Points on a hilly landscape, in no order, each with its height.
A ball rolls from a point to the lowest of its 6 nearest points, and stops where none of them is lower. Distance is the straight distance between rows; heights are no part of it.
(874) h=512: [128 102 116 138 130 164 109 110 130 181 143 160 110 106 123 135 120 127
 153 127]
(991) h=479: [121 148 117 179 136  88 122 158 141 104  97 142 111 133 105  62 132 154
 153 100]
(1242) h=459: [173 126 144  93 122  89 163 153  73 124 130  92 136 157 162 144 143 118
  97 137]
(982) h=537: [108 141 119 176 141 121 115 131 140 153 111 166  99 126 116  73 130 147
 148 103]
(2038) h=221: [157  93 124 120  98  86 154 173  80 116 133 108 144 123 124 131 144 130
 141 101]
(2429) h=411: [129 127 154 194 112  20 131 198 133  81 131  90 109 159  92  99 125 175
 153 108]
(1161) h=572: [102 124 120 164 134 152  89 102 124 186 132 178 104 116 114 108 121 152
 141 125]
(1773) h=357: [133 139 133 180 114  59 125 183 113  86 125 125 121 135 106  89 124 172
 152 110]
(1610) h=554: [114  99 116 102 119 202  74  59 129 167 133 148 126  84 108 162 121 131
 121 150]
(1664) h=466: [119 180 187  65  83 155 199 138 115  96 198  91 194 157 140 185  99  72
  83 130]
(2078) h=320: [154  96 120 130  99  87 150 180  87 111 138 110 144 118 123 128 137 134
 153 104]
(785) h=571: [161 104 105 123 110 140 139 153 106 134 125 134 130 111 129 122 126 113
 155 110]
(1194) h=133: [111 106 101 171 178  91 103 137 185  90  77 136 117 148  87  69 158 169
 171  96]
(619) h=151: [ 92 175 152  95 138 176 140  63 169 134 163 124 137 116 174 183 111  91
  86 175]
(657) h=429: [160 152 130  88 132 145 149 120 113 126 113 107 130 144 160 149 126  92
  92 158]
(2016) h=584: [119 127 117 173 132 136 113 124 131 169 130 170 100 116 124 102 120 135
 154 117]
(139) h=477: [ 87 130 117 173 155 121  99 114 153 153 100 166 111 137 102  69 147 162
 139  95]
(714) h=321: [149 161 133  85 137 158 151 105 129 134 116 112 123 140 161 153 121  89
  93 166]
(254) h=392: [ 93 153 139  84 134 181 115  40 150 155 128 121 124 106 135 175 138 114
  69 168]
(2032) h=268: [115 179 156  81 120 182 158 108 157  97 170 111 171 136 175 174  88  71
 102 162]
(1537) h=463: [117  97 120 108 122 192  88  75 130 175 140 149 125  92 112 160 125 130
 125 140]
(1886) h=464: [ 88 153 127  70 124 199  90  20 146 135 119 129 131  79 125 170 138 120
  66 171]
(1068) h=435: [164 111 109  96 118 145 147 140 105 137 111 119 133 122 132 131 133 104
 131 118]
(58) h=339: [145 105 130 165  99  61 145 193 102  99 152 114 133 119 118 121 127 153
 165 101]
(2400) h=518: [115  99 118 118 120 195  75  69 127 174 136 155 121  89 110 159 119 138
 128 149]
(5) h=501: [136 136 127 178 111  75 127 181 108  93 131 131 120 124 112  93 121 159
 157 111]
(2005) h=434: [161 144 125  86 128 150 148 116 111 136 105 108 125 135 149 147 131  92
  99 150]
(1073) h=223: [103 180 149  93 137 174 143  76 169 128 156 121 137 123 178 178 109  83
  95 173]
(1971) h=447: [118  96 124  97 124 188  97  72 136 175 130 140 124  99 110 168 128 124
 117 141]
(958) h=475: [ 83 160 120  65 124 208  84   5 150 126 117 136 128  63 126 162 139 115
  68 166]
(1761) h=483: [130 161 172  76 114 161 163 140 125  85 183 102 187 156 166 172  94  83
  97 153]
(860) h=444: [146 169 143  89 137 158 148 123 126 105 145 110 146 151 175 163 104  87
  94 177]
(396) h=594: [108 127 117 172 137 140 101 114 131 175 128 174 100 120 119  98 123 145
 144 115]
(1448) h=277: [141 103 138 173  98  41 154 203 110  99 158 101 127 126 116 124 127 153
 167 100]
(1657) h=312: [121 172 140  90 141 166 147  82 158 137 135 116 126 132 170 174 116  85
  87 173]
(2243) h=473: [134 120 157 196 110  11 145 212 140  84 137  84 104 157 100 107 117 166
 162 109]
(2048) h=538: [105 119 122 156 126 167  72  91 117 186 138 175 109 106 113 122 115 152
 135 133]
(16) h=219: [ 95  88  85 176 199  94  87 117 182 104  87 156 108 143  78  97 163 187
 182 110]
(1328) h=526: [128 143 114 178 127 113 124 156 126 126 121 158 105 118 122  82 121 141
 158 108]
(1105) h=497: [171 133 136  89 122 118 156 143  83 125 116 101 138 148 154 142 138 108
  96 142]
(616) h=378: [120 144 121 177 134  73 116 168 141  83  93 129 117 144  99  63 134 167
 152 103]
(2183) h=168: [164 102 133 106 101  74 169 168  77 125 127  91 138 141 140 137 153 127
 122 107]
(1114) h=576: [142 119 124 173 106  77 131 186 102  96 142 126 129 119 116 105 122 157
 160 107]
(1282) h=287: [130 162 137  88 141 166 144  83 149 147 121 113 117 133 158 166 124  88
  85 168]
(1655) h=556: [171 137 148  93 125 103 159 149  79 119 137  97 139 159 170 154 136 115
  90 157]
(246) h=562: [159 135 173  94 129 113 168 158 101 102 179  94 154 176 186 167 119 104
  93 161]
(1894) h=399: [130 174 140  91 140 166 149 100 148 121 141 113 137 135 174 167 109  83
  93 176]
(1941) h=561: [ 67 104 100 165 175 124  73 103 157 142  94 169 131 133  88  74 161 177
 144 100]
(1734) h=353: [137 170 136  91 140 164 142  92 144 135 124 112 122 139 164 164 120  86
  91 172]
(2421) h=344: [141 106 149 185 102  21 159 213 130  91 153  84 112 139 108 123 116 150
 174 101]
(1369) h=503: [119 104 116 142 128 171  91  99 127 184 145 166 112 104 120 140 118 136
 145 133]
(2257) h=567: [143 143 181  81 120 139 173 156 118  92 193  95 178 172 173 177 105  94
  94 151]
(1974) h=72: [111 182 150  89 136 175 150  89 166 113 162 119 147 129 180 178  99  75
  99 173]
(571) h=394: [136 168 155  84 126 161 153 130 133  91 166 106 168 151 178 170  93  87
  97 170]
(1138) h=412: [133 117 146 188 106  31 141 201 118  89 146 101 114 138 106 113 122 167
 161 104]
(2456) h=635: [103 113 119  75 120 206  78  36 144 152 121 133 130  76 107 169 130 126
  93 157]
(1435) h=595: [170 119 129  94 117 114 156 148  78 125 113 102 138 141 145 138 144 111
 105 130]
(828) h=172: [ 94  92  87 172 195  97  93 123 188 107  85 152 115 142  82  88 163 179
 178 102]
(994) h=427: [140 176 141  89 141 161 147 107 138 118 132 110 132 141 174 162 110  83
  94 174]
(2269) h=389: [171 122 153 103 123  76 176 157  77 125 140  88 133 164 169 146 148 115
  98 138]
(1449) h=458: [126  95 116 125 126 173 110 101 133 181 139 154 115 105 117 150 122 121
 142 128]
(242) h=242: [127 130 118 165 142  68 105 164 156  69  78 117 121 151  85  63 140 171
 153  97]
(644) h=120: [107  99  92 170 184  91 101 131 186  94  79 143 114 144  83  75 160 173
 177 102]
(79) h=448: [138 161 159  82 122 157 155 141 124  91 174 104 177 157 174 171  94  87
  94 165]
(1310) h=222: [107 181 153  83 124 180 155  96 167 105 168 113 167 127 176 178  92  69
 103 162]
(534) h=426: [ 99 133 117 178 153 111 116 130 155 139  97 159 106 134 107  64 143 153
 146  94]
(1249) h=417: [156 161 135  87 135 154 147 116 119 124 117 109 130 146 168 153 121  91
  91 167]
(1519) h=137: [137 118 121  84 131 169 138  95 141 164 110 122 119 123 131 154 136  94
 108 138]
(1694) h=618: [151 116 108 151 107 109 130 174  99 111 136 136 131 109 124 111 122 135
 166 109]
(1906) h=146: [105  90  84 174 197  91  94 124 187  97  83 148 110 143  78  94 158 182
 185 108]
(452) h=328: [129 130 146 186 115  36 124 189 124  79 127 105 114 150 100  90 123 178
 148 109]
(1224) h=525: [169 137 158  98 128 104 162 152  86 113 152  94 143 169 177 157 130 113
  90 157]
(806) h=551: [111 112 116 130 120 199  59  66 123 172 135 167 118  86 111 141 105 143
 131 147]
(1780) h=520: [141 119 128 174 103  65 133 190 103  95 145 122 125 120 114 109 120 159
 165 106]
(858) h=522: [114 142 119 177 141 113 119 142 141 143 111 162 103 126 114  71 132 147
 150 100]
(1479) h=585: [ 93 130 123 166 136 152  82  96 122 183 127 180 106 117 113 100 125 154
 134 119]
(1338) h=607: [113 103 115 100 119 208  68  51 131 162 131 150 126  73 106 158 117 133
 117 153]
(160) h=288: [113 182 158  69 103 184 169 112 151  90 175 109 185 134 165 175  90  65
 102 148]
(200) h=603: [155 111 105 141 112 125 134 161 103 123 131 139 128 109 128 115 122 125
 163 109]
(1096) h=356: [164 142 127  87 126 143 148 127 101 125 107 109 133 142 154 143 130  96
  98 146]
(35) h=593: [ 67 110 106 161 168 131  69  97 150 149  91 168 132 133  90  70 155 173
 138  98]
(275) h=186: [128 133 128  85 133 173 136  80 144 166 109 118 116 124 135 162 137  98
  94 147]
(1160) h=440: [166 147 142  91 127 124 152 137  87 115 131 105 141 157 166 153 128 102
  88 159]
(461) h=272: [130  96 118 103 126 176 122  96 139 179 125 137 117 108 121 155 130 113
 129 131]
(317) h=550: [133 112 111 149 127 153 118 130 130 168 135 162 109 107 128 123 120 123
 160 119]
(2263) h=559: [132 129 110 173 129 133 122 143 130 151 129 165 106 112 126  98 116 131
 162 113]
(1033) h=203: [145 145 129  85 135 165 145  94 136 153 108 112 114 132 147 155 132  89
  97 151]
(96) h=628: [161 104 103 134 105 124 139 168  97 121 129 132 135 113 126 119 128 124
 160 108]
(775) h=253: [ 92 117 110 170 167 106 108 127 172 126  86 151 115 140  94  64 153 163
 151  92]
(1237) h=364: [147 106 146 186  98  11 166 219 137  90 148  75 109 141 110 122 111 142
 181  99]
(956) h=500: [132  98 114 129 127 168 115 112 132 176 139 154 116 106 121 142 122 116
 150 125]
(379) h=207: [170 106 143 106 108  65 180 166  79 127 132  84 135 150 151 143 152 118
 113 115]
(1285) h=580: [ 95 131 122 171 140 135  96 111 132 175 118 174 104 127 110  87 132 154
 139 110]
(1243) h=377: [113 121 132  82 130 179 118  65 145 169 117 122 124 111 124 168 141 110
  92 149]
(1849) h=167: [142 130 122  85 130 165 144 100 133 157 105 116 117 127 136 152 133  93
 106 141]
(1108) h=184: [131 144 130 181 120  62 118 175 127  77 106 121 118 143  98  74 129 173
 146 105]
(2079) h=509: [111 109 120 146 124 178  78  87 122 185 141 170 114  96 116 136 112 146
 137 139]
(1442) h=384: [ 81  88  80 173 202 108  74 106 171 116  89 164 119 133  74  98 166 195
 174 113]
(2424) h=117: [ 83 172 149  87 137 175 120  39 156 142 145 128 129 107 157 184 130 105
  69 178]
(2425) h=269: [126 137 122 173 133  66 112 167 145  75  90 122 122 151  89  62 136 173
 146  99]
(1061) h=564: [148 125 108 164 114 119 128 164 112 124 131 150 117 109 126 100 114 132
 165 112]
(2223) h=85: [128 127 119 168 138  63 107 169 152  66  81 113 123 156  86  64 138 177
 150 100]
(377) h=565: [ 95 127 125 156 126 167  63  83 118 181 126 182 108 108 111 105 117 155
 130 132]
(1350) h=199: [102 175 149  93 142 173 140  69 167 135 150 121 130 123 173 184 114  89
  88 178]
(2013) h=684: [111 104 120  86 121 205  79  49 135 160 127 139 127  82 106 167 127 126
 104 149]
(1683) h=488: [169 130 160 100 126  90 170 155  82 119 151  90 137 170 177 156 135 114
  94 150]
(1737) h=373: [123 169 166  72 107 171 167 136 133  84 185 105 189 151 164 175  91  80
  97 151]
(1028) h=374: [132 142 124 183 118  78 125 177 118  91 118 135 116 131 110  80 124 162
 152 108]
(2123) h=73: [118 183 168  67  91 177 174 125 134  88 184 102 196 140 153 174  93  66
  93 138]
(771) h=553: [146 130 109 168 116 109 129 169 110 112 130 147 119 112 123  97 114 137
 165 113]
(699) h=309: [121 176 159  77 114 176 160 117 144  88 176 111 183 141 171 173  90  72
 103 157]
(1838) h=398: [143 101 109 118 123 162 131 124 127 164 127 142 119 108 125 138 126 108
 149 119]
(2367) h=536: [ 98 128 117  70 119 210  80  22 147 143 116 133 129  67 111 166 134 122
  84 158]
(1298) h=560: [142 122 107 158 121 134 128 152 121 138 132 156 111 108 128 106 115 126
 167 115]
(661) h=465: [163 158 140  88 132 138 146 130 102 116 128 104 139 153 170 151 120 100
  89 166]
(560) h=296: [126 134 141 180 120  39 116 183 134  71 104 102 116 159  88  74 132 182
 145 104]
(1589) h=413: [165 100 121 109 103 103 151 165  80 120 126 107 146 129 131 132 143 122
 133 108]
(631) h=142: [161  93 142 123 100  44 188 185  95 122 137  78 130 135 137 135 151 121
 140  89]
(2131) h=397: [135 115 138 182 103  48 138 196 106  92 150 112 125 130 114 113 124 160
 159 107]
(381) h=507: [105 140 119 177 145 114 112 134 145 149 108 164 102 130 112  69 133 149
 145  99]
(2161) h=192: [140 106 118  96 128 171 134 102 139 168 115 126 115 115 126 153 133 100
 123 130]
(426) h=534: [119 111 122 153 130 160  98 105 126 183 142 167 107 106 120 127 119 136
 146 126]
(1070) h=531: [146 148 171  83 123 139 162 149 114  92 182  99 172 168 179 175 104  95
  93 163]
(919) h=552: [150 141 177  84 126 131 168 155 110  94 185  97 169 171 179 171 108  96
  92 162]
(1458) h=174: [152  91 131 138  95  69 160 186  94 111 146  99 144 121 122 130 138 139
 151  95]
(98) h=573: [113 103 116 105 120 204  64  57 130 165 134 155 124  80 107 152 115 137
 124 152]
(2409) h=604: [ 82 131 125 165 137 153  67  90 123 180 118 177 109 119 110  88 124 163
 128 119]
(813) h=352: [137 109 144 183 102  27 152 207 124  94 152  95 117 136 111 122 119 159
 169 103]
(1526) h=181: [135 110 119  89 130 175 128  92 142 171 115 124 116 114 123 159 138 101
 117 134]
(2328) h=608: [110 104 123  89 125 191 101  61 139 170 125 134 123  96 111 170 132 122
 105 146]
(2403) h=355: [ 88 123 113 172 161 110 104 119 165 137  94 158 115 138  96  65 153 162
 146  92]
(273) h=220: [154 123 115  91 127 158 148 112 121 149 103 117 120 125 135 142 132  93
 112 133]
(1711) h=406: [ 82 122 114 171 161 120 101 119 161 142  93 163 119 139  95  67 151 161
 142  92]
(559) h=581: [137 155 177  75 115 153 171 151 121  86 189  96 183 164 166 176 100  89
  94 152]
(1893) h=545: [161 154 152  91 133 132 150 142  97 103 151 104 151 164 179 161 115 105
  90 169]
(1646) h=794: [ 96 122 128  76 127 194  99  44 143 161 120 128 126  96 116 172 138 121
  81 157]
(1415) h=544: [108 110 127  85 129 186 109  63 144 171 122 126 121 106 117 172 136 117
  94 146]
(2495) h=187: [150  85 138 154  99  40 170 201 110 106 152  87 132 125 119 133 134 139
 164  90]
(1771) h=453: [150 169 137  89 138 153 147 117 124 118 128 111 134 147 171 156 113  89
  92 173]
(1244) h=517: [ 76 126 119 167 156 128  89 107 148 159  97 167 117 135  97  72 148 166
 134  99]
(2036) h=280: [128 135 139 185 118  46 120 183 125  76 117 113 115 146  95  82 127 176
 146 108]
(1326) h=754: [107 111 125  83 124 196  97  53 137 163 122 131 128  92 112 173 135 124
  96 152]
(1112) h=247: [143  97 133 160  98  54 153 196 102 102 156 104 133 122 118 125 131 153
 162  98]
(206) h=569: [149 111 115 155 104  94 135 184  96 105 140 128 134 114 122 114 125 146
 161 108]
(504) h=548: [122 147 116 181 139 103 121 150 142 125 102 156 105 130 114  68 130 150
 152 102]
(2450) h=579: [110 100 119  93 124 195  87  63 136 168 132 139 127  88 109 166 128 128
 113 148]
(2321) h=375: [133 133 141 185 110  46 128 192 113  86 134 112 117 141 105  95 123 172
 154 108]
(809) h=467: [ 76  93  94 170 189 114  81 110 171 126  90 164 127 140  80  83 166 179
 162  99]
(1521) h=359: [165 111 113  94 119 151 146 130 112 141 108 122 131 123 133 135 135  98
 128 123]
(691) h=632: [107 122 129  79 127 188 106  53 144 164 118 124 125 101 120 173 138 118
  86 153]
(889) h=524: [ 88 150 134  77 126 189 101  28 147 146 123 126 127  92 129 174 139 118
  67 166]
(952) h=410: [153 100 106 115 121 160 139 131 121 151 120 140 124 110 129 131 128 106
 148 120]
(23) h=566: [140 134 115 175 114  95 125 173 107 103 130 147 120 119 120  91 118 149
 161 109]
(2493) h=557: [169 111 120  96 108 116 154 153  83 124 115 105 141 132 138 132 143 115
 119 118]
(1088) h=124: [156  88 138 122  98  54 176 183  92 119 137  87 137 131 128 136 149 131
 144  91]
(895) h=605: [ 78 129 119 164 143 147  65  88 127 174 106 176 118 121 103  80 134 165
 125 111]
(1136) h=229: [116 124 109 167 156  87 113 148 174  90  79 131 117 148  90  58 147 162
 159  93]
(2330) h=570: [116 118 119 165 131 151 103 114 127 178 137 173 101 111 120 111 119 140
 150 121]
(1409) h=94: [158  89 131 117 101  69 165 176  85 121 136  93 139 132 130 136 150 130
 136  99]
(1739) h=257: [150 105 112  99 125 166 140 114 130 161 114 130 121 117 129 144 131  99
 130 127]
(867) h=102: [164 143 131  87 126 136 152 133  91 122 113 104 134 147 156 145 130 100
  94 153]
(1955) h=198: [ 94 160 145  85 139 174 126  48 153 149 133 120 120 117 150 178 131 105
  72 172]
(803) h=336: [130 175 149  86 130 169 151 121 142  95 162 109 165 143 178 171  97  82
 101 171]
(594) h=499: [159 101 111 119 103 115 145 169  87 117 129 119 145 118 127 122 134 124
 148 108]
(873) h=627: [171 120 121  91 115 130 150 147  87 128 110 105 136 132 141 135 142 108
 109 129]
(2077) h=575: [152 154 158  89 132 140 153 144 110  97 165 102 160 161 180 165 107  98
  92 171]
(864) h=450: [133 148 118 181 122  86 122 169 124  98 109 138 114 128 112  74 123 158
 154 106]
(1424) h=302: [ 85  93  92 172 189 103  88 112 180 115  89 157 122 139  77  84 168 184
 168 103]
(173) h=523: [137 144 112 177 126 106 127 165 121 117 121 150 110 119 119  83 119 145
 162 110]
(725) h=284: [100 131 112 173 159 102 112 137 168 119  86 150 110 140  99  60 150 157
 151  91]
(2229) h=350: [168 109 135  98 111  92 164 159  76 124 123  96 140 146 147 139 149 122
 110 120]
(1553) h=166: [ 99 115 101 169 170  98 105 134 182 108  79 144 120 143  90  64 155 163
 161  92]
(1898) h=285: [ 84 103 103 169 179 106  97 118 177 124  87 154 121 143  86  71 163 170
 157  93]
(1236) h=543: [136 132 108 170 124 124 125 154 122 136 126 163 109 110 123  93 116 133
 165 107]
(599) h=493: [158 160 139  89 131 148 147 125 111 119 123 105 136 151 169 152 119  93
  90 168]
(1113) h=271: [127 136 136 178 125  52 114 178 135  72  98 111 120 154  89  75 135 180
 146 104]
(1439) h=327: [166 103 130 103 105  95 160 161  76 124 124  98 142 136 137 135 147 120
 118 113]
(364) h=478: [ 92 133 120 175 152 115 109 125 154 147  96 165 106 134 104  66 143 155
 145  95]
(2323) h=452: [119  97 118 122 126 181  91  90 132 185 141 157 113  98 115 154 120 132
 135 136]
(1741) h=462: [125 169 180  65  96 160 182 140 121  89 191  99 192 157 147 177  94  78
  88 139]
(1600) h=590: [154 111 103 145 116 133 133 158 112 126 131 139 124 108 126 114 123 124
 161 111]
(1153) h=351: [111 138 112 175 147  92 115 151 162 101  86 141 112 143  95  58 144 157
 154  97]
(1597) h=300: [ 82 167 139  81 131 185 105  25 149 140 135 128 128  94 145 181 132 119
  61 174]
(1101) h=612: [166 104 111 108 107 128 147 159  90 124 117 117 139 117 129 126 137 117
 139 111]
(2145) h=451: [170 114 134  95 110  97 159 153  74 126 120  98 140 143 145 137 147 120
 106 125]
(2307) h=547: [137 111 108 150 125 145 125 136 126 159 133 159 110 105 126 118 118 120
 164 118]
(1026) h=487: [135  99 111 129 126 166 123 116 134 174 139 153 114 104 126 138 122 114
 153 125]
(1431) h=574: [133 119 108 164 128 142 122 142 128 157 135 163 107 112 126 109 116 127
 161 116]
(1783) h=583: [130 159 187  68 100 148 185 151 118  89 201  95 190 168 154 177 100  82
  90 138]
(41) h=170: [155  88 137 138  95  34 183 198 107 111 143  78 133 131 126 135 142 128
 160  86]
(881) h=153: [150  84 135 138  98  50 170 194  98 112 148  91 135 122 122 134 140 138
 158  91]
(1579) h=307: [132 178 142  90 134 169 151 108 146 108 147 114 144 139 180 169 102  79
  97 177]
(278) h=390: [133 125 147 186 109  36 132 194 116  86 138 106 115 141 105 100 122 173
 155 108]
(2426) h=362: [120 186 178  65  83 165 190 130 123  91 192  98 199 150 143 178  98  71
  86 133]
(1889) h=636: [149 116 116 162 107  93 131 179  98 104 139 134 134 115 122 109 123 146
 164 107]
(2058) h=460: [166 129 120  86 123 143 149 130 101 132 103 109 134 133 145 136 134  95
 106 135]
(2001) h=549: [ 70 112 108 166 164 128  78 104 156 153  96 165 128 135  93  70 156 169
 139  98]
(992) h=267: [149  95 125 147  98  69 150 190  91 104 149 107 140 120 119 125 133 147
 160  98]
(376) h=256: [147  92 141 167  95  28 170 211 122 101 153  82 122 133 116 129 123 141
 174  91]
(2086) h=148: [166  99 144 114 101  51 189 176  88 126 134  76 132 143 143 137 156 121
 128 100]
(2041) h=558: [119 137 115 178 135 125 117 140 137 152 122 166 100 121 122  87 122 140
 156 108]
(1278) h=528: [138 152 169  79 119 151 162 147 120  84 184 100 181 165 171 176  98  91
  95 160]
(1680) h=213: [119 117 104 165 161  84 109 153 176  79  73 128 119 149  86  63 149 168
 164  94]
(2088) h=476: [127 148 119 181 127  83 120 168 132  91  99 136 114 138 104  64 129 160
 152 105]
(1372) h=532: [113 110 120 133 123 187  67  78 121 178 136 171 117  92 110 139 109 147
 135 145]
(2454) h=81: [ 79 176 148  94 136 174 121  39 160 137 155 127 133 105 165 186 126 104
  73 176]
(2346) h=254: [119 150 138  83 139 172 138  72 150 157 116 118 115 127 143 172 133  96
  86 162]
(195) h=592: [ 84 131 123 168 139 144  78 101 126 177 114 175 108 122 108  85 128 161
 129 112]
(2293) h=358: [129 171 158  77 120 168 158 127 138  88 173 107 177 148 174 172  92  80
  99 164]
(2049) h=521: [126 146 115 182 129 103 123 156 132 117 108 151 107 126 114  70 124 147
 154 105]
(33) h=159: [119 108 100 170 169  79 103 147 183  79  74 128 118 149  81  71 151 168
 173  99]
(1157) h=472: [144 103 109 133 124 158 130 130 128 160 129 148 117 108 127 130 122 111
 156 119]
(2232) h=348: [173 117 146 100 116  80 170 157  74 126 131  93 135 156 157 144 152 120
 100 129]
(553) h=506: [153 165 148  88 136 150 148 129 114 103 144 107 148 154 177 161 110  93
  93 177]
(2166) h=246: [128 103 121  94 127 179 122  85 142 175 124 131 121 110 122 161 135 111
 116 133]
(159) h=582: [103 133 122 176 140 131 107 120 138 168 122 173 102 124 116  91 124 150
 149 109]
(1754) h=408: [134 125 151 189 107  25 135 200 127  87 139  96 110 148 100 107 122 173
 158 106]
(1672) h=292: [121 178 151  84 129 175 154 113 153  96 167 113 162 140 176 173  92  74
 103 170]
(2507) h=360: [123  94 121 105 128 182 106  84 138 179 131 143 122 102 115 160 128 120
 126 133]
(2470) h=416: [ 94  86  76 180 206  96  75 112 174 109  90 163 108 137  71 106 163 199
 181 118]
(1124) h=402: [ 79 168 133  77 129 190  97  18 148 131 130 130 129  82 139 173 136 120
  61 173]
(1702) h=541: [126 143 115 175 132 117 119 145 132 139 119 165 103 122 120  80 123 139
 158 108]
(1082) h=498: [131 148 115 181 124 101 121 165 126 109 112 149 113 125 114  76 122 149
 157 106]
(770) h=578: [148 122 109 164 112 107 130 174 104 110 134 143 125 111 124 101 117 140
 165 107]
(257) h=591: [149 111 105 141 117 142 132 153 117 139 128 145 125 106 130 115 119 119
 163 113]
(2414) h=248: [122 124 127  84 134 175 127  72 148 169 115 120 114 116 129 168 137 105
  95 151]
(1555) h=563: [157 140 165  92 129 121 163 154 100 100 174  95 158 170 186 167 114 106
  94 166]
(124) h=154: [100 169 150  90 141 171 134  55 163 146 142 121 125 120 161 182 124  98
  78 176]
(343) h=546: [100 125 121 150 126 177  59  77 115 182 132 178 108  99 110 116 109 152
 134 141]
(2022) h=461: [156 104 106 113 117 152 142 139 116 144 117 130 126 111 126 129 128 105
 148 117]
(446) h=128: [ 85  87  81 175 198 100  78 108 174 111  88 164 114 137  75  98 165 192
 176 112]
(511) h=555: [ 76 125 118 165 151 133  78  99 141 165 101 173 119 131 101  71 145 165
 132 100]
(2418) h=299: [173 116 153 106 117  58 182 162  77 128 138  83 128 161 166 145 150 114
 104 124]
(1714) h=568: [148 121 106 156 119 129 131 160 116 130 130 149 120 108 129 107 118 126
 164 110]
(1400) h=409: [ 78 106 108 170 175 114  91 114 167 138  90 158 124 137  89  72 164 172
 149  93]
(2434) h=218: [109 166 144  89 141 168 136  68 156 150 130 118 118 127 156 177 126  95
  82 172]
(218) h=519: [164 146 150  93 131 117 155 145  87 108 143 100 147 165 177 154 123 107
  88 164]
(2163) h=540: [ 84 132 123 172 149 130  95 114 142 166 106 171 110 132 104  75 140 158
 138 104]
(440) h=337: [107 146 138  83 138 173 128  59 151 161 119 120 119 116 137 174 137 105
  79 160]
(1102) h=361: [155 108 108 102 120 157 140 129 121 148 111 128 125 115 131 136 129  97
 138 119]
(1768) h=294: [160 115 111  95 122 155 146 128 119 147 103 118 127 122 134 136 135  96
 122 127]

Where does a ball stop that starts at each point below?
(58) -> (1409)
(2456) -> (2454)
(195) -> (644)
(559) -> (1974)
(2243) -> (1409)
(1479) -> (1519)
(919) -> (1974)
(159) -> (644)
(2077) -> (1974)
(1285) -> (644)
(1244) -> (644)
(396) -> (1519)
(200) -> (1108)
(873) -> (1519)
(1161) -> (1519)
(1070) -> (1974)
(1061) -> (1108)
(1448) -> (1409)
(813) -> (1409)

Call two points neighbours if one is among the 6 nearest of the other. Go from one point of each pair to the other, from neighbour to neighbour, staying as low as possible. Name the highest point that can't be avoided.
(2223) and (2123) -> (1105)
(1519) and (2123) -> (160)
(1108) and (1409) -> (2131)
(1974) and (2454) -> (619)
(1974) and (1519) -> (2346)
(446) and (644) -> (1906)
